Points, in no order, along strands that fork, close into loops and pass close to each other.
In the rows, 128 means zero.
Two points are linked if the straight distance between their rows is under 109. Some points are linked to none.
j_452: [184 111 125 101 103  95  93 152  72 150 145 128 135 138 118 192 153 137
 116 137 100  86 141 164]
j_812: [153 146 113 132 137 180  98 108 106 158 119  63 111 171  63 145 143 179
  86 133 151 137 177  82]
j_208: [136 127 144  94 104 117  96 184 152  94 100 140 128  77 121 139  87 105
 117  93 104 143  87 192]
j_315: [117 106  98 159 143  96 112 131 171  98 108 136 129  88 131 124 103  95
 127 104 122 183 125 135]
j_912: [ 89 156 121 162 153 164 128 105 195 129 118  88  94  99 103  72 136 125
  83 150 152 149 180  72]
j_75: [ 87 166 169 104 179 112 152 109 162 144 141 126 141 116 167 134 106  95
  74 128 123 102 174 167]
j_718: [ 45 189 169  96 157 158 136 121 167 170  98 110  88 118  79  84  88  90
 116 169 148 126 124 124]
j_521: [109 170 151 105 146 157 116 118 123 142  77 125 147 171  99 121  85 107
 127  99 130 133  65 160]
j_72: [181  76 126 101 128 146 164 106  75 115 174 116 103 171 134 170 142 123
 172 164 116 112  57 112]
j_805: [189 105 145  86  97 126 123 146  90  87 141 136 128 147 167 136 146 113
 139 122  99 119  59 172]
j_135: [152 110 145 101 113 104  66 162 139 115 124 127 124 100 130 167 106  91
 111  94  84 147  52 156]
j_33: [ 61 153  94 178 170 138 163 121 136 157 126 149 110  94 152 169 147 132
 108 150 119  96 110  47]
j_855: [197  97  77 141 118  90 108 121 122  63 130 106 128 142  77 126 162 153
 133 153 122 110 193 125]
j_121: [125 102 138 106 148 126 174  89 134 100 178 128 115 131 153  91 142 131
 156 138 141 137 131 124]
j_560: [167  84 111 137 139 107  88 103 130  91 174 106 133 109  94 177 143 144
 140 133  99 123 115  88]
j_333: [200 144 130 159 106 164 134  91  72 156 127  96 153 211 156 116 183 152
 135 135 148 129 154 115]
j_428: [ 83 140 144 135 122 138 132 115 156 138 138 130 144 120 131 101 135 118
 159 135 137 127  89  84]
j_773: [154 101 129 118 152 149 147  82  71 160 137 116  72 180 156 135 139 149
 135 110 153 191 124 114]
j_61: [ 61 179 155 117 162 138 134  87 155 150 129 120 160 125 122 119 129 124
 136 135 134 103 116  80]
j_5: [152 112 132 109 142 160 178  83 103 120 143 118 110 180 134 129 137 122
 166 149 137 124  56  99]
j_856: [164  87 134 119  62  95 119 157  80  94 152 155 147 132 153 122 155 156
 181 121 121 124 124 155]
j_34: [141 106 126 103 146 126 104 100 163 132 149  93  77 127  93 101 124 138
 117 125 147 176 167 112]
j_255: [110 123 139 150  83 107 148 182 129  84 121 176 171  86 173  99 118 133
 159 101 127 122 134 179]
j_214: [144 143 176  70 127  93 109 131 135  97 113 119 179 133 110 135 107 133
 128  89 123 121 179 211]
j_349: [111 152  83 180 111 134  92 183 156 186 103 131  98 109 106 118 127 104
  71 165 110  90 121  92]
j_297: [128 110  92 141 166 127 128 113 174 117 142 111  88 107 120 133 129  96
  97 149 116 138 111  96]
j_953: [162  87 126 105 147 140 123  89 116 146 152  96  49 150 114 120 145 157
 122 130 142 181 134  92]
j_896: [ 76 171 147 141 169 133 160  84 102 171 110 150 152 162 171 108 133 154
 121  91 150 125 159 126]
j_111: [135  88 101 147 155 114 115 109 161  93 176 103  92  67 115 153 145 131
 113 140 106 143 144  70]
j_84: [136 126 132 130 101 107 104 126 127 125 133 125 178 138 102 111 129 161
 159 115 138 117 161 133]
j_664: [ 84 131 141 110 127 139 143 144 164 125  93 146 113 104 122  81  81  97
 148 101 145 192 111 180]
j_43: [185  95 132 129  73 114 109 147  74 103 161 129 170 142 119 162 142 152
 188 138 121 113 102 133]
j_783: [133 137 174  91  85  88 112 180 120  90 119 160 181  96 137 139 110 152
 142  80 118 102 168 212]
j_163: [ 68 161 168  95 175 126 131  93 153 152 145 132 170 106 147 149 106 121
 111 105 128 118 130 133]
j_908: [119 108 115 163 141  86  98 142 178 112 156 123 152  47 128 152 130 120
 112 123 114 131 193 109]
j_21: [ 97 139  99 154 148 143 183 118 112 141 143 157 130 138 140 125 146 151
 132 149 144  81 145 108]
j_992: [ 76 167  91 179 186 164 145 128 164 156  95 108  81  94 121 145 142 107
  38 161 120 106 133  54]
j_155: [102 124  81 176 170 134 137 135 180 130 129 119 101  75 134 142 134  97
  69 157 115 131 134  80]
j_577: [ 46 151 157 126 171 124 162 112 153 145 143 148 136  74 195 147 128  86
 128 125 117 133  90  89]
j_105: [162 108 144  99 115  77 108 134 147  76 130 127 128 109 141  90 141 105
 126 116 115 152 168 180]
j_395: [139 121  61 175 104 164 128 136 126 120  83 130 133 193  66 133  99 139
 163 181 137  84  74  83]
j_158: [108 129 152 149 141  95 105 123 186 125 174 118 157  56 166 130 143  95
 107 120 116 136 166  95]
j_920: [138 122 157 123  80  75  93 154 120 119 147 143 186 100 111 127 126 163
 165 106 119 109 196 168]
j_375: [191  92 100 146  85 134  98 134  97 106 135 110 160 173  80 176 113 145
 185 152 127 119  84 105]
j_754: [176 117 121 132  98  55  95 155  72 118  90 159 134 133 169 139 166 134
 103  91  94 143 169 180]
j_647: [172 102 114  99 116  73 104 131 140  88 130 115 122 126  85 104 142 130
 137 139 124 138 202 167]
j_130: [ 45 182 116 157 182 157 150 111 149 155 109 107 102  92 136 160 156 132
  74 152 123  95 130  26]
j_949: [186 130 104 173 115 173 137  87  81 137  87  96 148 233 125 164 131 133
 156 148 143 143  80  81]
j_253: [130 123 116 130 160 143 147 117 114 170 155 122  65 134 137 129 150 151
  80 137 134 117 167 110]
j_944: [158 192 131 150 132 152  92 112  97 192 101  93 177 181  96 157 141 141
  91 132 134  80 161 128]
j_117: [122 141 110 130 128 116 128 139 132 132 119 136 152 134 105 118 113 130
 128 133 128  94 156 160]
j_133: [ 59 140 172  84  98 122 154 166 146 144 150 166 159  86 128 104 100 143
 171 128 151 117 164 168]
j_413: [103 138 113 136 140 143  92 107 169 143 101 100 128 131  56 122  97 127
 138 133 136 150 104  84]
j_472: [127 147 137 163 124 144 111 116 177 150 126  97 106 127 119  46 150 128
  90 140 140 131 183  92]
j_328: [136 124  92 157 147 136 103 102 135 133 104 112 129 149  85 162 112 132
 131 128 124 127  82  75]
j_188: [143 138 113 114 145 176 126 113  89 183 100 111 112 193  82 197  99 115
 132 156 125 111  49 112]
j_266: [123  99  84 146 134  70 149 172 143  95 144 163 118  67 124 153 118 125
 128 151 119 122 215 179]
j_63: [182 154 117 155 113 172 124 109  76 163 117  85 129 193 109 132 165 170
 108 141 160 128 176 114]
j_161: [109 162 162  97 162 128 117 118 127 148 112 133 163 139 130 158  98 114
 110  82 117 121 114 177]
j_606: [158 118 124 101 127 160 132 137  74 176 128 131 104 169 126 198 113 110
 132 145 106 114  36 123]
j_965: [127 130 162  88 145 157 136 122 114 125 105 138 115 145 158 150  92 106
 131  80 117 164  19 151]
j_223: [ 91 140 158 105 171 108 157 141 161 144 128 146 108  89 186 120 106  75
  82 123 131 150 181 197]
j_464: [130 126 178  87 112 138 110 140 104 125 118 140 139 123 166 149 108 134
 138  54 123 172  55 160]
j_599: [136 102 113 150  93 118 135 147 141 138 176 131  97 101 144  86 169 155
 115 159 130 110 180  95]
j_665: [158 132 177 108  98 145 110 128  68 144 113 131 160 167 172 146 130 143
 147  65 132 179  85 156]
j_364: [ 94 169 124 153 105 149 149 162 133 113  69 166 162 142 141  86 102 110
 138 119 136 105  83 168]
j_930: [ 95 125 159 109 143  97 146 147 158 104 132 148 141  75 175 113 115 103
 118  97 129 165 173 189]
j_276: [183 100  88 166 152 125 132 106  65 137 132 131 115 173 171 196 157 144
 110 108 112 140 105 100]
j_609: [147 113  94 158 123 149 163 116  70 148 157 143 118 162 144 154 163 170
 148 158 141  80 124  90]
j_494: [ 86 118 123 115 143 147 158 121 138 133 108 143  84 132 124  90  92 107
 153 127 145 175  93 140]
j_563: [100 159 151 118 113 149 141 139 151 154 146 129 118 129 129  76 134  98
 129 166 128  93 101 122]
j_874: [165  74  89 159 139  82  87 134 156  64 116 135 114 104 138 152 112  90
 124 111  88 177  85 126]
j_178: [ 89 128 125 114 159 148 131  91 183 126 147  90 102  97  84 103 123 145
 117 147 152 153 175  79]
j_62: [139 121  81 156 179 116 157 100 117  97 143 143 138 143 128 157 138 138
 109 132 124  82 148 125]
j_98: [131 105 110 107 106  72 154 183 125  91 132 168 119  91 139 119 123 116
 127 136 113 110 189 207]
j_636: [ 88 156 160 108 131 157 145 132 176 164 143 114  68 114 106  59 111  82
 105 187 146 118 147 136]
j_690: [136 114 161  86  69 126 131 169 108 123 173 151 152 112 133 131 128 144
 167 130 124  92 108 169]
j_755: [ 68 154 148 155 155 114 124 117 182 141 146 127 161  62 166 134 144  80
 115 133 120 126 121  78]
j_540: [111 125 135 105 147 123 117 130 147 176 152 122  84  97 129 138 127 116
  82 131 123 122 162 130]
j_877: [104 157 115 137 137 154  94  93 163 135 110  82 150 137  39 133 125 169
 135 131 148 130 147  58]
j_52: [ 83 129 171  88  85 138 144 156 123 125 163 157 146 100 134 108 109 147
 184 128 141 109 104 146]
j_662: [165 106 124 113 141  99  80 120 146  92 119 115 138 129 119 154 108  90
 116  99  94 155  75 146]
j_356: [188 121 130 117 106  79 100 149  87 130  72 133 106 162 140  99 151 117
  84 111 103 154 174 197]
j_722: [178 134 146 116  88 108  99 159 112 104  75 126 135 160 127  86 125 108
 112 102 120 137 133 204]
j_988: [111 141 134 141 166 148 151  71  88 174 111 138 116 172 153 118 132 163
 133  88 157 164 141 120]
j_678: [160  90  85 149 122 113 130 128 136  94 149 123 104 121 112 104 156 152
 128 155 134 116 170 105]
j_126: [ 52 171 178 105 131 132 171 163 156  90 119 175 195  68 178 140  96 115
 142 101 131 104 116 176]
j_47: [134 142 107 167  79 137 101 180 122 195 137 137 127 122 106 124 157 144
 105 161 119  65 123  96]
j_728: [ 80 162 147 115 142 136 107 116 185 152 103 104 130 116  69  83  94 105
 131 139 139 146 130 119]
j_346: [129 135 148 122 143 155 122  79 120 149 160  96 146 143 113 152 149 159
 146 130 139 116 110  55]
j_688: [ 82 145 180  86 147 114 150 132 168  78 141 155 190  77 176 127 100 107
 140  93 133 136 138 182]
j_601: [217 119 100 172 109 167 137  86  65 128  94  88 136 240 151 138 151 135
 147 149 153 161 125 106]
j_389: [172  93 140  84 114 133 141 133  75 142 159 135  93 159 150 162 140 112
 144 141 117 131  58 145]
j_286: [123 122 155 116 117  93 132 135 182 112 154 123 128  90 152  74 137 103
 125 137 131 152 195 154]
j_881: [148  94 116 150  84  70 119 174  75 108 103 188 133 119 182 126 148 148
 135  84 114 155 160 181]
j_316: [ 99 159 131 123 143 171 113 104 142 164 136  78 129 132  65 128 133 194
  97 130 154 110 201  72]
j_200: [ 60 139 123 145 164 132 167 122 122 162 142 163 109  96 169 168 128 110
 135 138 115 111  77  67]
j_128: [165 121  86 155 159 129 142 114 103 127 151 118  99 140 151 153 173 152
  70 134 123  95 172 105]
j_8: [113 106  85 177 144  77 124 144 145  88 150 152 156  72 123 152 121 136
 139 123 119 125 196 132]
j_196: [142  91 112 114 113 144 150 123 110 131 122 139  67 174 125  90 110 134
 165 134 150 174  87 139]
j_825: [174 120 113 159 108 153 119 124 107 172 125 119  85 173 147  96 158 138
  97 147 129 122 111  92]
j_530: [117 149 121 131 116 130 146 160 111 104  90 167 175 141 130 132 109 123
 131 115 127  86 101 191]
j_764: [111 107 138  95 159 147 181  79 138  99 169 125 112 145 132 106 136 127
 177 149 140 127  76  93]
j_999: [142 106 127 123  72  82 151 183 110  72 124 181 133  91 184  90 147 131
 146 120 116 129 163 198]
j_864: [ 88 149 163 133  91 135 149 193 150  62 112 180 196  48 168 118 108 123
 157  99 132 111 108 182]
j_961: [112 161 134 108 143 164 125 119 114 159  93 115 110 169  79 129  98 109
 133 146 131 117  58 128]
j_392: [109 115 139  99 100 117 116 173 166 108 114 136 121  81 109 102  87 111
 148 105 126 174 114 181]
j_304: [150 108  71 171 139 155 102 102 103 118 115 107 138 159  71 203 116 166
 148 129 127 124 106  55]
j_727: [140  84 142 102 114 123 159 109 109 114 144 146  86 148 166  73 140 132
 167 112 144 186 115 149]
j_721: [189 130 162  96  83 127 109 150 102  85  97 126 161 158 147 101 139 120
 138 100 122 140  87 188]
j_612: [156 138 134 145  90 132 118 143 146 153 148 105 110 129 127  53 162 147
  94 155 142 101 203 118]
j_868: [ 83 151 131 118 141 132 129 124 188 103  78 123 142 122  76  72  73  92
 152 118 145 170 121 163]
j_733: [159 115  83 163 131 173 151 100  74 123 110 115 137 203  99 208 108 161
 186 157 143 120  79  62]
j_285: [155 130 115 146  83 148 123 149  83 186 162 125 130 147 127 146 177 164
 128 160 125  70 137  86]

A piece is two or more points that can be reached from each other along the links. Count, over all rows, the pieces, the separate loops (a circle has one, a figure eight two, a Y none), the forks (points with three links) and the tips (points with one).
pieces | 5
loops | 3
forks | 7
tips | 11

A tip is a point with one link. Name the tips that can be reached along the links from each point below, in the order of the rows.
j_949 | j_315, j_560, j_896
j_783 | j_214, j_364
j_285 | j_349, j_540
j_690 | j_375, j_133

A fork is a point with three links, a tip a point with one. Leave the first point through the second and follow the links. Name the first fork or tip that comes.
j_8; j_908 | j_560
j_733; j_949 | j_413
j_896; j_988 | j_930
j_389; j_805 | j_999
j_647; j_855 | j_896
j_540; j_253 | j_349
j_72; j_5 | j_664
j_999; j_881 | j_389
j_47; j_285 | j_540
